Points on a hilly landscape, in no order, each with its height.
A ball rolls from a point to the lowest of its 2 nearest points, and stops where none of them is lower. Distance is the straight distance between rows; heights are no part of it.
z690: [121 149 132 103 136  75  94  92  97 119 132 116 145  83 137 161 167 139
  94 121 101  76  65 126]  (h 130)
z140: [106  97 122 126 113 105 129 128 158 147 149 111  89 139  95 178 148 100
 130 128 123 103  92 118]  (h 568)
z489: [178 140 106 173 150 123  85 170 105  86 138 180 148 169 140  62 108 105
 137 127  83 167 167 172]  (h 356)
z814: [111  93  89 129 177 138 133 142 187 137 129 127 100 108 114 173 112  92
 139 133 176 121  63  92]  (h 366)
z973: [ 87  95 165 118 132 142 117 133 154 122 162  85  89 164  91 163 173 133
 108 113 103  91  65 123]  (h 554)
z34: [166  84 107 107  87 119 155 112 131 162 156 139 140 183 136  95 127  97
 153  91 111 156 184 153]  (h 202)
z863: [102 167 136 154 106 159 111 103  89 104 126 131 144 191 184  70 134 152
  84 154 123 174 158 169]  (h 215)
z339: [152 149  93 182 176 132 162 144 144 104 130 117  94 133 107 141 138 174
 139 160 187 168 143 126]  (h 364)
z933: [ 93  87 119 110 134 166 156 140 167 166 108 139 109 129 145  96  89  44
 157  92 132 150  91 129]  (h 592)
z923: [103 139 151  79 107 128 106 133 110  95 132  68 118 150 110 158 168 152
 115  82  59 122 108 100]  (h 126)
z348: [ 93 169 115 128 168 133 108 115 136 143 144 106 156 112 118 170 128 102
 110 131 186  81  47 120]  (h 297)
z730: [110 154 191 136  85 148 127 123 134 153 151  96 170 151 143  90 124 110
 100 115 147 106 125 147]  (h 701)
z789: [ 89 187 162 117  91 151  96 165 139 158 123  99 177 146 126 116 109 131
 103  97 118 103  78  93]  (h 408)
z412: [118 123 167 110 128 201 150 138 151 113 116  97 116 151 117 109 138 165
  93 111 170 108  96 145]  (h 634)
z927: [158  86  69 101 144  89 146  80 132 129 152 133  91 107  74 194 130 121
 137 148 166 119 159 148]  (h 403)
z686: [134 144 135 121  75 139  98 119  67 111 153 177 147  92 152  81 163 134
 151 116 141 135 161  64]  (h 317)
z795: [108 183 129 119 107 164 132 112  97 104  96  89 146 164 131 119 141 155
 113 117 160 142 145 109]  (h 454)
z687: [142 109 121 100  84 109 114 150 105  97 130 149 116 104 137 117 162 155
 151  90  95 148 159  60]  (h 463)
z659: [160 138 182 141 112 128 120 135  98 130 150 146 190 122 147  70 102 116
 154 132 115 116 176 178]  (h 91)
z729: [183 167  83 185 197  72 108 137  90  93 123 129 131 114 103 131 110 165
 139 185 144 117 179 149]  (h 185)
z855: [142 177 123 167 141 107 112 132  89  60 133 149 130 148 144 130 139 166
 126 154  96 184 176 129]  (h 229)
z463: [107 126 132 111 163  96 120 115 136 140  86 151 125  61 160 155  94  75
 145 158 142 115  95 127]  (h 481)
z425: [136 164 140 112  86 101  96 109  94 114 157 107 155  71 141 140 161 155
 119 127 116  94 106 102]  (h 237)
z922: [144 127 101 140 101 123 133 140 122 115 109 149 122 192 155  85 127 142
 119  98 110 185 197 103]  (h 182)
z130: [ 98  87  95 114 115 155 162 124 170 195 116 156 100 134 158 134 106  28
 162  89 120 154 100 133]  (h 583)
z3: [155 117 162 157 124 156 169 154 182 122 142 104  96 150 105 146 140 186
 106 132 149 133 118 154]  (h 250)
z419: [126 137 125 144 143 207 141 144 135 127 112 136 127 164 174  78 128 171
  84 153 195 161 127 173]  (h 167)
z747: [130 146 118 143 174 163 148 123 165 104 149  87 116  85 107 170 131 154
 105 134 210  95  65 144]  (h 125)
z751: [105  96 127 116  99 153 130 129 165 143 154 106  96 175  85 172 161 127
 117  95 111 113  86 113]  (h 561)
z462: [164 127 129 161 118 146 172 164 199 135 128 121 106 163 116 162 140 187
  97 147 155 163 134 174]  (h 270)
z203: [ 72 167 142  80 131 186 109 126 133 136 138 110 137 163  95 152 118 140
 107 102 166 111  70 116]  (h 460)
z47: [161  81 133 108  96 167 177 111 168 130 153 125  95 165 104 166 172 152
 107 110 151 149 153 166]  (h 305)
z179: [151 127 119 115 156  50 107  71 137 128 118 157 112  47 112 117 141 162
 122 161  62  91  93 122]  (h 395)
z171: [113  90 153  84  99 124 103 127  82 126 114 167 122  85 142 110 175 109
 144  97  70 124  95  87]  (h 514)
z206: [ 95  85 115 143 150  84 125 105 168 166 124 141  98 136 120 187 145  91
 135 139 111  87  67 124]  (h 572)
z197: [107 152  47 121 205 102 114 110 116 118 115  94 132  49 118 164 127 118
  76 104 150 107 105 102]  (h 355)
z139: [171 133 176 155 147 116 113 148  86  99 167 120 154 160 138  89 141 148
 135 142  52 128 189 168]  (h 124)
z568: [126 140 183 145 124 168 150 124 120 111 144 104 116 168 128  88 154 162
 104 148 149 139 142 166]  (h 665)
z957: [121  42 138  84 107 146 144  97 156 137 160 144  87 138 106 173 165  88
 129 102 132 128 119 166]  (h 238)
z853: [124 181 159 166 128 117 132 105  97  81 142  87 139 154 131 124 160 172
 121 168 129 157 157 147]  (h 268)
z651: [190 139  87 176 124  81 103 150  99 103 132 167 131 144 123 156 129 155
 142 153  94 141 199 117]  (h 396)
z830: [148 166 184 166 149 117 104 135  79  85 162 117 150 159 130 110 155 164
 121 167  84 145 182 168]  (h 144)
z367: [105  97 118 152 174  86 127 108 163 124 156  96  83 105  97 169 142 145
 110 147 141  72  66 136]  (h 324)
z774: [144 193 146 161 122  94 120 113  79  92 141 109 161 112 144 146 141 170
 125 153 144 134 164 135]  (h 236)
z886: [185 105  94 172 151 149 141 165 157 147 146 178 126 150  88 162 130 139
 152 173 171 149 160 172]  (h 443)
z157: [106 156 114 132 170 167 141 115 137  92 144  76 112 109  84 163 140 168
 114 105 178  99  64 134]  (h 95)
z802: [105  63 169 152 123 137 155 126 164 165 170 130  98 128 120 115 113  86
 149 118  97 100  90 169]  (h 208)
z260: [134  97 118 104 122 115 125 153 119 153  98 189 120  48 159 113  80  95
 178 129  99 136 144 106]  (h 464)
z576: [118 100  62 146 180  73 135  89 172 152 141 119  97  89  94 167 117 117
 110 144 148  92  93 117]  (h 340)
z907: [113  77 144 129 105  99 145 123 142 181 140 143 113 115 155 136 109  73
 148 105  53 121 111 151]  (h 537)
z614: [ 89 189  96 104 169 136 106 120 126 131 137 102 160 118 106 181 123 111
 111 103 165 113  62 112]  (h 277)
z746: [116 133  67 141 191  72 124  91 132 114 132  87 104  57  98 148 127 131
  73 117 136  94 116 116]  (h 367)
z377: [112 157 201 142  80 116 118 140 133 163 155 106 173 113 142 106 112  94
 113 127 128  89 114 149]  (h 711)
z600: [ 81 116 135 102 113 207 143 132 108 118  96  78 112 196  99 119 132 188
 106 103 131 128 110 119]  (h 225)
z411: [106 116 136  83 124 150 123 133  92 146  72 190 141  71 176 125 144  82
 156  95 109 137  79 101]  (h 127)
z745: [163 100  96 136 111  98 122 137 132 172 113 160 134 105 100 147  88  89
 168 151  95 105 185 147]  (h 413)
z657: [152 138 129 154 186 134 157 125 147 109 151 109 124  78 107 147 109 150
 119 170 218 105  99 152]  (h 148)
z703: [146  90  68  97 133 112 153 109 149 137 143 140 100 117  94 193 128 101
 143 139 194 143 153 117]  (h 394)
z515: [ 85 191 110 127 145 168 131 100 114 108 146  61 143 124  82 163 140 149
 108 118 168 107  77 129]  (h 61)
z956: [151 153 164 138 133 134 124 139 103 109 132 167 167 150 160  73 114 124
 129 125 138 152 181 160]  (h 319)
z575: [155 145  55 190 149 117 155 140 139 116 149 132 102 151 102 164 140 164
 143 160 177 176 159 117]  (h 347)
z607: [129 127 116 132 148 201 154 152 158 116  82 113 104 163 134 110 130 167
 112 137 195 156 118 117]  (h 266)
z282: [ 92 111 101 133 116 204 163 139 114 116  76  98 109 198 122 119 144 195
 106 119 137 149 119 122]  (h 249)
z455: [118  65 191 150 127 128 145 133 166 140 173 120  99 125  97 133 124 124
 128 141 107  86  97 157]  (h 219)
z355: [165 124 152 133 121 143 114 135  95 138 122 170 166  75 162  66  76 101
 193 122 103 109 165 176]  (h 169)
z504: [131 120 159 125 146  96 126 141 118 124 127 129 131  90 124 122  99 112
 138 149 144 113 147 144]  (h 98)
z220: [177 110 122 138 108 164 167 137 176 144 140 144 110 174 120 157 156 171
 110 131 157 168 162 185]  (h 289)
z417: [113 148 103  99 163 207 144 135 141 113  88 101 128 146 115 130 115 148
 118 128 210 145 102  99]  (h 327)
z834: [185 107  94 173 163 137 158 173 172 143 141 158 115 128  97 153 107 151
 146 168 187 145 140 142]  (h 453)
z585: [169 111  73 132 127  93 122 133 149 166  94 170 126  80 106 149  57  93
 174 164 109 115 174 115]  (h 418)
z621: [145 126  76 154 163  51 129  99 134 126 148  86 104  86  86 147 117 154
 101 137 118  93 143 114]  (h 374)
z28: [ 70 129 157  62 144 143 108 130 119 133 108 132 143 166 119 145 140 105
 117  67  95 125  70 122]  (h 162)
z471: [117  83 171  97 112 113 123 126 100 138 108 155 126  96 165 125 162  99
 132 101  40 106  82 123]  (h 521)
z884: [ 93 150 173  93 112 144 113 114 109  97 149  49 130 153  99 148 167 148
 105 113  94 108  99 123]  (h 161)
z191: [151 118 180 109 103 101 110 132  90  99 152 123 135  93 132 122 140 163
 138 128  84 110 164 109]  (h 188)
z896: [ 96 125 148  70 133 146 120 145 116 145  81 167 154 117 163 125 130  73
 141  68  95 132  71 125]  (h 96)
z562: [167 109 119 134 137  98  97 146 110 129  94 176 137  63 110 110  87 138
 169 162  96  96 179 125]  (h 137)
z750: [149  92 172 166 133 129 156 139 159 124 176 102  93 129  87 146 138 171
 126 150 134  97 110 155]  (h 233)
z449: [117 111 102 138 153  94 144  72 167 201  89 183  84 121 155 189 110  68
 149 157  91 100 117 135]  (h 576)
z772: [166 111 145 139 133 132 138 142 111 138 126 143 156 124 152  61  73  94
 205 102  96 127 165 178]  (h 189)
z315: [ 93  96 187 106 130  97 118 137 127 131 141 114 112 125 134 137 138  91
 120 115  88 103  94 139]  (h 544)
z52: [156 150 142 116  81 151 120 116 108 128 129 148 186 160 197  37 112 128
 127  95 139 147 155 140]  (h 605)
z196: [ 81 140 159  95 121 183 123 117 118 113 126  72 115 178  89 129 143 156
 101  99 116 115  96 127]  (h 192)
z96: [141  91 115 152 183 133 154 142 161 148 116 144 111  83 100 136  59  94
 167 183 181 125 120 121]  (h 494)
z316: [156 161 131 158 152 136  97 156  98  97 132 183 158 161 160  69 104 115
 127 137 130 179 176 167]  (h 337)
z869: [168 109  59 110 133  56 125  77 135 149 151 132 109  98  76 185 121 128
 125 164 136 104 165 134]  (h 410)
z890: [123 169 156 180 148 148  96 133 100  77 164 133 126 171 126  97 132 158
 107 176 102 176 168 183]  (h 166)
z478: [151  88 106 161 160 142 161 163 168 157 125 160 118 111 103 124  69  84
 171 164 175 143 153 123]  (h 501)
z685: [115 144 127 120  89 158 123 114  86  73  89 115 139 178 171  92 154 176
 104 106  81 167 176  96]  (h 132)
z791: [120 133 121 177 118 121 172 107 115  91 149  45 100 145  86 151 181 180
 131 139 114 137 128 110]  (h 299)
z444: [114 150 159 119  67 137 107 151 129 163 127 160 175  81 163 100 124  96
 132 107 123 109  90 111]  (h 336)
z622: [111 171 157 105 104 113  99 124 114 118 141  86 154 109 123 147 147 129
 110 116 136 106 110 118]  (h 267)
z335: [130 108 120 161 153  85 138 106 145 119 177  77  80 104  81 161 133 160
 111 149 135  76  99 129]  (h 316)
z2: [102 213 100 169 129 154 141 122 133 126 137  56 162 127 104 145 126 152
 109 127 179 115  91 104]  (h 108)
z426: [161 158 103 173 120  93 117 130  96  61 142 141 119 152 137 148 152 184
 139 147  57 182 186 104]  (h 201)
z108: [157 131 156 113  99 105  95 110  89 126 142 161 155  56 132 117 117 151
 145 163 121  92 148 131]  (h 159)
z620: [136 152 135 108 132  85 106  74 125 153 103 181 140  43 146 142 129 124
 126 173 111  83  84 130]  (h 160)
z452: [ 97 104 129  90 141 214 136 156 175 126 109 117 101 163 104 132 112 154
 109  90 153 116  72 114]  (h 409)
z481: [120 194 106  96  75 176 101 128  96 104  91 126 181 141 150 119 138 166
 128  93 144 143 145  66]  (h 329)
z559: [115 140 171  97  96 155 126 128 106 111 119  85 139 160 133  93 144 133
 106  93 118 133 153 121]  (h 343)
z902: [132 111 113  95 128 126 112 145 116 127  94 189 134  41 167 115  99  98
 173 139 148 149 138  80]  (h 448)
z433: [105  90  87  88 104 159 140 151 134 157  91 109 117 197 131  84 111 116
 119  57 130 143 138  95]  (h 286)
z371: [ 98  81 117 145 138 131 156 115 159 196 107 165  93 138 159 160 118  36
 151 101 101 127  88 136]  (h 580)
z251: [169 117  59 118 109  46 121 109 128 134 142 134 117  92 101 172 124 145
 135 141 122 119 171 104]  (h 417)
z702: [111 106 184 122 127 117 140 137 130 133 138 123 121 115 122  99  99  91
 141 122 127 115 129 155]  (h 82)
z391: [125 108 100 117 107 143 143 139 113 128 100 112 121 197 151  65 128 133
 115  78 120 162 165 105]  (h 234)
z273: [139  73 115 117  87 140 166 115 154 178 158 137 114 163 125  97 110  73
 163  90 116 147 136 158]  (h 180)
z498: [122 105 192 131 126 112 135 136 118 117 169  83 111 138 100 119 138 126
 118 126 103 105 135 133]  (h 72)
z689: [157 101 102 154 159 147 163 172 160 152 123 163 123 144 115 103  89  98
 158 144 183 170 166 110]  (h 489)
z785: [126 140 115  83 102 153 102 143 113 136 103 186 171  58 162 100 123  93
 159 110 163 153 121  69]  (h 411)
z762: [108 153 129 139 105 131 138 113  99  75  96  81 121 182 137 115 162 173
 115 126 100 164 162 117]  (h 187)
z565: [147 134 113 146 179 134 146 157 133 113 119 152 124 143 135 103  97 112
 144 154 194 180 171 103]  (h 469)
z513: [104 114 104 123  89 161 145 126 123 128 105  82 104 207 106 124 154 156
 112 102 106 151 154  92]  (h 248)
z19: [156 126 142 107 120 106  94 111 101 137 112 173 133  39 129 107  95 134
 160 174 102  90 142 133]  (h 147)
z569: [113 101 120 113 141 103 132 151 147 150  92 153 112  76 147 138  77  74
 153 132 114 133 125 117]  (h 474)
z78: [140 158  53 175 145 116 147 134 134 108 126 148  98 173 124 148 133 146
 136 162 161 208 173  99]  (h 326)
z652: [136 134  80 168 128 142 142 153 144 127 131 168 102 190 132 110 124 140
 121 144 159 198 180 125]  (h 291)
z485: [108 111 163  93 127  99 106 137 120 113 149  77 113 135 122 158 173 129
 112 108  53 100  91 109]  (h 100)
z888: [172 127 100 186 148 160 129 183 186 133 146 178 122 160 112 139 120 164
 127 165 156 170 156 180]  (h 429)
z675: [114 165 199 150 101 161 139 113 116 124 158  80 142 160 115 112 156 155
  97 149 156 116 130 154]  (h 673)
z465: [182 116 116 179 137 109 108 165 109 114 134 167 158 168 134  86 116 117
 156 122  72 146 186 157]  (h 372)
z744: [154  75 131  91  95 128 155 100 115 143 182 121 128 178 115 128 162 101
 139 101  94 150 195 156]  (h 218)
z819: [ 92 137 100 146 126 178 140 127 108  90  80 109 113 195 135 103 148 189
 107 147 142 176 137 119]  (h 275)
z542: [132 174 109 141 167 180 146 130 140 109 109 102 136 132 129 129 132 143
 121 159 231 159 119 104]  (h 386)
z850: [116 124 186  93  88 135 124 125 117 140 138 122 168 106 159  78 124  90
 133  86 104 121 108 159]  (h 550)
z944: [122 171 130 125 140  67  95  78 122 145 132 118 162  79 144 161 159 131
  84 143 113  56  55 139]  (h 141)
z333: [149 175 126 150 141 106 123 135  92  72 115 146 136 131 155 120 125 153
 131 142 153 172 177 115]  (h 269)
z697: [ 98 115 141 137 196 122 129  97 153 166  99 152  99  78 154 150  76  67
 147 183 146 102  84 139]  (h 486)
z878: [144 103  93  99  93  75 115 146 120 120 125 131 110  96 129 157 143 138
 146 100 106 134 140  70]  (h 439)
z709: [ 77 189 155 110 107 180 108 137 139 157 140  97 155 172 105 139 113 127
 102 110 147  96  64 112]  (h 440)
z369: [121 174  82 128 165  93 108 103 130 137 134 103 165  54 129 151 115 109
  84 139 172  91  97 116]  (h 323)
z765: [125 110 164 126 102  99 133 142 130 112 148  81 104 146 109 135 152 133
 124 109  97 121 145 104]  (h 94)
z493: [101 173 148  75  89 155 108 118  96 103 111  84 153 154 118 128 149 154
 113  91 118 128 133 112]  (h 393)
z82: [116  90 121 119 124 177 151 160 208 136 121 129 102 144 109 155 124 127
 121  98 159 115  77 117]  (h 370)
z522: [153 122 137 122 142  68 109  87 144 149 103 177  96  66 118 130 113 136
 145 176  48  89 101 131]  (h 398)
z427: [166 135 113 178 186 151 150 177 170 112 126 146 109 132 117 132 114 170
 134 165 203 176 138 139]  (h 385)
z718: [142 179  83 107 116 129 110 123  93  78 113 127 153  78 144 131 150 151
 146  96 165 145 139  67]  (h 138)
z490: [138  96  93 157 163  82 137  94 188 152 158 126  90  98  87 173 118 142
 112 164 146  71  88 148]  (h 332)
z346: [148 121 130 106 134  53 105 106 110 112 134 129 115  58 119 136 131 159
 122 151  82  86 109 116]  (h 387)
z740: [107 159 155 110 118 108  98 124 124 136 133 118 163  98 142 155 137  96
 113 133 142  94  77 125]  (h 290)
z178: [ 88  86 102  93 107 140 134 129 163 170 118 151 116 168 117 155 148  58
 127  81 113 137  92 122]  (h 253)
z712: [124  94 146  81  89 139 104 139  98 119 132 149 131  98 149  80 164 130
 147  74  84 146 138  80]  (h 495)
z866: [133  74 143  96  82 123 147 111 137 159 186 104 119 163 105 156 170  97
 118 104  88 123 157 144]  (h 226)
z74: [159 134 105 178 168 170 133 183 188 112 136 158 107 157 136 120 109 185
 113 163 167 186 144 167]  (h 412)
z351: [134 146 164  99  69 146 119 127 119 139 140 133 187 122 169  65 129 108
 124  83 126 124 136 136]  (h 570)
z249: [146 106  88 109  95  56 119 121 133 136 140 118 115 103 109 184 140 133
 131 118 111 120 142  94]  (h 427)
z960: [115 175 112 106  81 173 112 114  82  87  73 133 167 166 175 104 142 166
 109 102 128 160 159  94]  (h 221)
z631: [140 108 180  96 103 102 102 120  92 122 152 146 139  65 140 115 136 147
 137 151  75  96 140 129]  (h 170)
z521: [119  86 174  91 105 120 125 129 123 143 127 121 135 117 171  90 145  90
 138  69  41 123  86 137]  (h 527)
z524: [117  58 140  75 100 114 134  91 134 140 173 123 101 148  97 183 170  88
 119 123  98 117 135 144]  (h 232)
z508: [ 97 122 123  98 104 146 126 148 132 122 113  85  95 176  94 132 137 132
 122  85 113 135 124  89]  (h 231)
z14: [113 125  76 155  96 135 136 124 120 112 103 134 103 211 153 107 145 157
 106 119 116 196 184  98]  (h 222)
z667: [112 158  67 169 152 149 162 117 129  72  93  91 108 155 109 122 163 174
 131 150 170 185 134 102]  (h 346)
z547: [193 118 109 167 116 100 113 155 101 121 140 176 152 152 126 127 128 137
 146 131  78 143 204 128]  (h 383)
z46: [ 95  77 178 131 134  90 132 121 140 166 130 130 105 122 149 139 129  84
 133 125  56  96  95 147]  (h 540)
z635: [103 177  95 135 166  99 103 108 125 155 125 120 179  84 140 173 128 101
  99 125 152  78  51 116]  (h 310)
z272: [102 124  91 148  91 143 144 118 117 103  88  96 118 219 131 124 163 163
 112 123  96 178 173  94]  (h 223)
z407: [130 100  75 107 123 104 139 118 153 188  90 189 107  80 152 183  77  48
 165 137 115 146 141 112]  (h 432)
z410: [118 155 137 131 122 186 141 126 119 130 108 116 146 176 156  83 126 136
  95 133 195 149 140 135]  (h 224)
z928: [117 147 153 166 132 129 154 110 104  80 144  63 111 151 106 129 174 187
 122 152 125 149 138 134]  (h 288)
z430: [135 110 157 138 128 193 168 146 154 124 107 101 106 173 140  86 144 188
  88 119 154 136 116 169]  (h 648)
z432: [127  90  73 125 136 115 145 128 182 153 144 140 103 108 102 186 118  95
 140 139 183 121 106 105]  (h 379)
z156: [152 153 185 141  81  98 107 130 108 143 164 121 179  89 146 118 126 155
 121 158 110  83 133 127]  (h 718)
z915: [130 166 125 128 120  71 104  90 135 158 122 143 164  47 147 140 116 123
 109 170 124  60  71 134]  (h 150)
z170: [100 132 156  93 144  91  94 122 104 106 130  92 123 115 121 169 167 126
 108 111  86  94  74 121]  (h 115)
z99: [ 89  98 153 108 145 164 137 150 158 140 117 131 116 128 124 100 109  72
 135 103 156 127  90 131]  (h 604)
z530: [ 97 153 157 126 116 115 108 129 133 163 111 138 163  89 164 149 109  73
 128 149 141  93  74 131]  (h 301)
z626: [122 108 124 140 190 137 130 125 159 160 106 153 101  67 119 139  45  75
 161 192 152 108 117 138]  (h 490)
z813: [ 88 147  54 163 127 145 139 120 129  69  85 123 104 188 129 119 148 176
 117 157 143 202 138 100]  (h 312)
z109: [171 109 140 152 139 106 111 154 107 126 108 153 153 100 118 105  86 120
 166 151  98 107 185 157]  (h 128)
z769: [133 185 115 106  93 139 112 136 111 106 111 125 170 107 149 130 138 138
 134  99 171 137 134  78]  (h 235)
z977: [145 106 145 132 129  87 110 110 145 169 113 156 107  89 108 137  88 112
 152 170  37  85 132 153]  (h 402)
z879: [118  69 145 128 105 146 160 116 172 171 167 124 103 151 126  90 107  81
 164  95 103 122  89 167]  (h 198)
z764: [138 123  89 119 150  38 119 106 141 126 134 115 105  78 110 153 123 143
 114 138  95  90 111 117]  (h 381)
z998: [157 160 134 172 188 117 144 139 111 111 147 118 121 106 100 135 116 162
 134 190 201 117 138 159]  (h 164)
z989: [126 108 205 119 122 113 126 126 109 135 162 114 145 115 128  90 104 108
 137 132 106 106 138 178]  (h 69)
z706: [174 152 114 145 169  67 115 116 100 104 126 119 142  83 107 127  99 162
 134 170 148  93 166 137]  (h 197)
z588: [110 102 167 118 129 160 140 144 151 122 133 106 101 145 108 112 126 117
 117 111 155 111  99 134]  (h 618)
z17: [ 93 140 156  55 118 147 101 137 110 133  99 154 167 131 142 136 145 103
 118  70  91 122  74 121]  (h 129)
z180: [146  78 117  87 109 176 162 117 192 125 136 134  95 146 104 185 156 129
 106  94 170 134 121 155]  (h 325)
z705: [157 108 134 155 146 122 147 156 129 143 134 155 145 152 125  68  89 100
 174 117 125 142 170 165]  (h 211)
z428: [103  71 105  81 109 159 142 116 171 149 140 154 105 154 109 176 165  77
 128  91 146 130  96 139]  (h 246)
z903: [112 184 180 156  84 169 134 127 116 146 135  79 160 179 136  85 137 147
  93 139 154 114 129 134]  (h 685)
z809: [ 99 182 102  79 172 114 105 121 106 124 115 128 166 118 129 187 141 132
 114  74 131 112  59 111]  (h 247)
z715: [124 143 196 128  81 106 107 129 119 157 155 134 170  81 146 122 110 108
 122 154 113  82 112 152]  (h 714)
z49: [112  78 152 112  93 107 144 120 145 171 153 114 121 143 148 111 139  72
 149  81  44 128 102 143]  (h 534)
z756: [150 161 109 122 100 134 105 118  74  75 126 171 142  96 156 109 163 163
 145 114 162 151 165  58]  (h 245)
z883: [104 186 109 137 130 159 126 121 110  89  92 122 143 166 156 110 135 147
 105 149 178 177 163 111]  (h 483)
z893: [ 81  86 196 120 138 126 119 130 146 131 157  98 109 149 114 134 161  98
 109 112  91  88  71 149]  (h 548)
z642: [148 146 104 169 107  87 134 122 113  99 146 110 123 174 120 154 158 167
 131 149  81 173 196 110]  (h 177)
z811: [163 100 129 178 156 148 156 174 148 153 140 165 127 157 108  88 101 124
 158 146 153 144 153 174]  (h 228)
z514: [125 116 129 112  74 117 134 127 130 128 147  85 111 173 113 149 168 129
 115 100  89 144 171  96]  (h 123)
z574: [150 105  56 106 132  94 136 103 156 175 101 173 110  79 115 180  71  72
 170 172 134 137 162 125]  (h 426)
z375: [109 104  57 142 208 112 134 122 167 132 134 110 104  80 107 171 118 112
 117 126 177 109  70  98]  (h 350)
z727: [164 166 138 139 130  85 117 121  93  98 136 122 155  83 131 136 123 166
 135 151 150 111 165 122]  (h 212)
z247: [128  93 213 120 133 123 141 126 114 132 187  87 128 141 116  94 120 117
 126 136  84 100 131 167]  (h 60)
z88: [128 154 144 156 137 147 110 125  99  96 155 143 130 181 159  69 131 147
  98 148 117 175 174 176]  (h 186)
z318: [126 150 133 119 120 119 109  91 107 165  89 192 141  54 179 139 126 101
 144 163 121  90  70 100]  (h 158)
z663: [118 137 126  90  80 150  96 135  82 126 126 184 155  71 148  92 161 108
 159 108 147 144 132  66]  (h 365)
z591: [109 164 106 132 135 163 119 126 102 100  94 149 131 184 181  72 122 130
  93 138 167 189 168 128]  (h 433)
z984: [125 132 103 155 153 188 150 157 161 103  94 136  97 165 161 100 125 190
  96 155 176 186 133 146]  (h 216)
z800: [145 129 150 122 109 140 102 127  88 154 115 188 155  40 155 100  86 116
 172 146 111 105 158 145]  (h 157)
z443: [107 178 167 128  77 142  97 176 132 147 118 124 181 102 147  90 117 130
 125  91 113 108  75  83]  (h 371)
z123: [160 119 202 137 123 117 115 123  93 142 163 116 175 105 125  91 106 118
 141 154  89  85 159 189]  (h 78)
z75: [154 139 111 149 168 132 119 150 116 111 125 175 139 187 162  45  91 112
 143 129 138 185 169 166]  (h 358)
z518: [117  92 128 146 136 111 149  92 146 210 106 173  86 136 173 173 118  56
 145 121  73 101 112 161]  (h 578)
z340: [126  97 170  87  99 131 127 127 129 135 135 109 137 131 163  64 116  84
 145  74  83 131 110 151]  (h 538)
z69: [122 125 142 106 132 143 129 111  93 164  79 204 117  50 194 131 126  81
 150 131 111 115  90 111]  (h 145)
z487: [154 116 131 147 148  85 133 162 116 122 123 142 125 123 102 129  95 129
 155 153 136 122 177 129]  (h 114)
z450: [ 66 131 125  65 150 208 125 123 131 134 118 113 111 179 101 146 104 164
 108  89 151 127  80 113]  (h 444)
z405: [124 136  73 168 132 166 149 148 157 118 113 148  93 185 136 120 142 177
 112 163 168 202 147 120]  (h 259)
z227: [109 155  58 121 198 124 114 104 128 126 126  93 151  55 110 164 115  95
  88 123 195 120  93 102]  (h 339)
z453: [ 86 126 133  83 133 125 108 152 125 119 112 112 117 160 103 153 145 118
 121  81 100 129  85  96]  (h 193)
z950: [147 135 102 134  75  94 140 115 113 101 145  90 124 151 121 167 176 160
 133 112  76 151 186  85]  (h 151)
z526: [110 224  83 167 117 137 139 118 118 105 119  68 181 124 126 133 139 155
 122 126 174 141 124  96]  (h 176)
z558: [161 151 128 185 192 106 106 151  98 111 139 134 129 129  91 125 117 146
 141 197 165 115 160 170]  (h 174)
z97: [128 133 129 159 136  86 148 111 115  99 162  54  91 127  90 162 155 165
 121 140 119 108 125 123]  (h 308)
z952: [129 129 167 130 114 134 138 134 111 109 134 101 129 171 145  72 141 143
 115 106 115 148 173 133]  (h 311)
z327: [101 101 105 137 155  91 143  72 163 184  83 163  98 142 150 204 149  78
 145 143 109  85  97 130]  (h 575)
z930: [ 97 166 173 145  98 124 114 165 144 173 118 135 178  80 161 103  85  83
 132 131 134  98  78 114]  (h 314)
z476: [134 155 113 136 178 170 137 141 132 105  98 138 133 147 148 102 110 123
 124 162 218 190 149 103]  (h 436)
z864: [158 156 152 140 136 115 121 148 102  98 124 155 161 126 145 107 110 136
 144 140 155 150 183 130]  (h 298)
z831: [148 142 151 113 106  99 110 113  81  86 157  96 135  82 132 140 167 173
 132 129  97 105 145 101]  (h 209)
z737: [179 122  87 148 123  64 127 140 116 125 140 136 132 128  95 159 115 147
 150 154 119 122 190 115]  (h 407)
z931: [135 143 107 125 150 147 123 134 110 111 111 164 145 183 191  44  95 121
 111 124 151 185 171 142]  (h 389)
z338: [177 125 174 154 145 119 108 142  90 112 151 143 183 145 145  74 121 125
 150 135  85 124 182 184]  (h 107)
z563: [117 160 151 125 106 161 134 117 100 121 114 108 153 184 171  69 140 147
  99 121 153 154 165 142]  (h 265)
z974: [ 87  94  88  81 114 159 132 155 161 157  96 128 113 181 111 127 119  85
 123  65 125 150 104  90]  (h 273)
z400: [173 108 106 129 102 108 105 113 142 178 101 165 117  84 103 141  91  90
 168 162  52  90 171 163]  (h 406)
z551: [141 101 170 146 134 169 162 144 150 133 144 114 109 174 125  66 137 164
 111 118 145 137 124 165]  (h 657)
z924: [ 92 145 123  81 169 106 106 127 111 115 108 131 131 139 114 185 149 130
 126  70  90 119  60  94]  (h 220)
z396: [143  80 124 114 107 166 167 142 218 146 131 130 117 136 114 189 121 121
 111  95 164 116 105 153]  (h 344)

Call two points neighbours if one is among the 2 nearest of the other. Go from one point of each pair to the other, from neighbour to neighbour, staying as low as possible. Name the highest point that can't be avoided.
z718 and z685 -> z481
z485 and z922 -> z513
z419 and z515 -> z251
z19 and z984 -> z563
z922 and z273 -> z433
z922 and z685 -> z272
z485 and z896 -> z620

Where does a ball stop that starts at each point below?
z667 -> z485
z203 -> z19
z626 -> z718
z730 -> z515
z751 -> z515
z82 -> z273
z764 -> z896
z886 -> z984
z251 -> z515
z547 -> z247
z883 -> z247
z407 -> z896
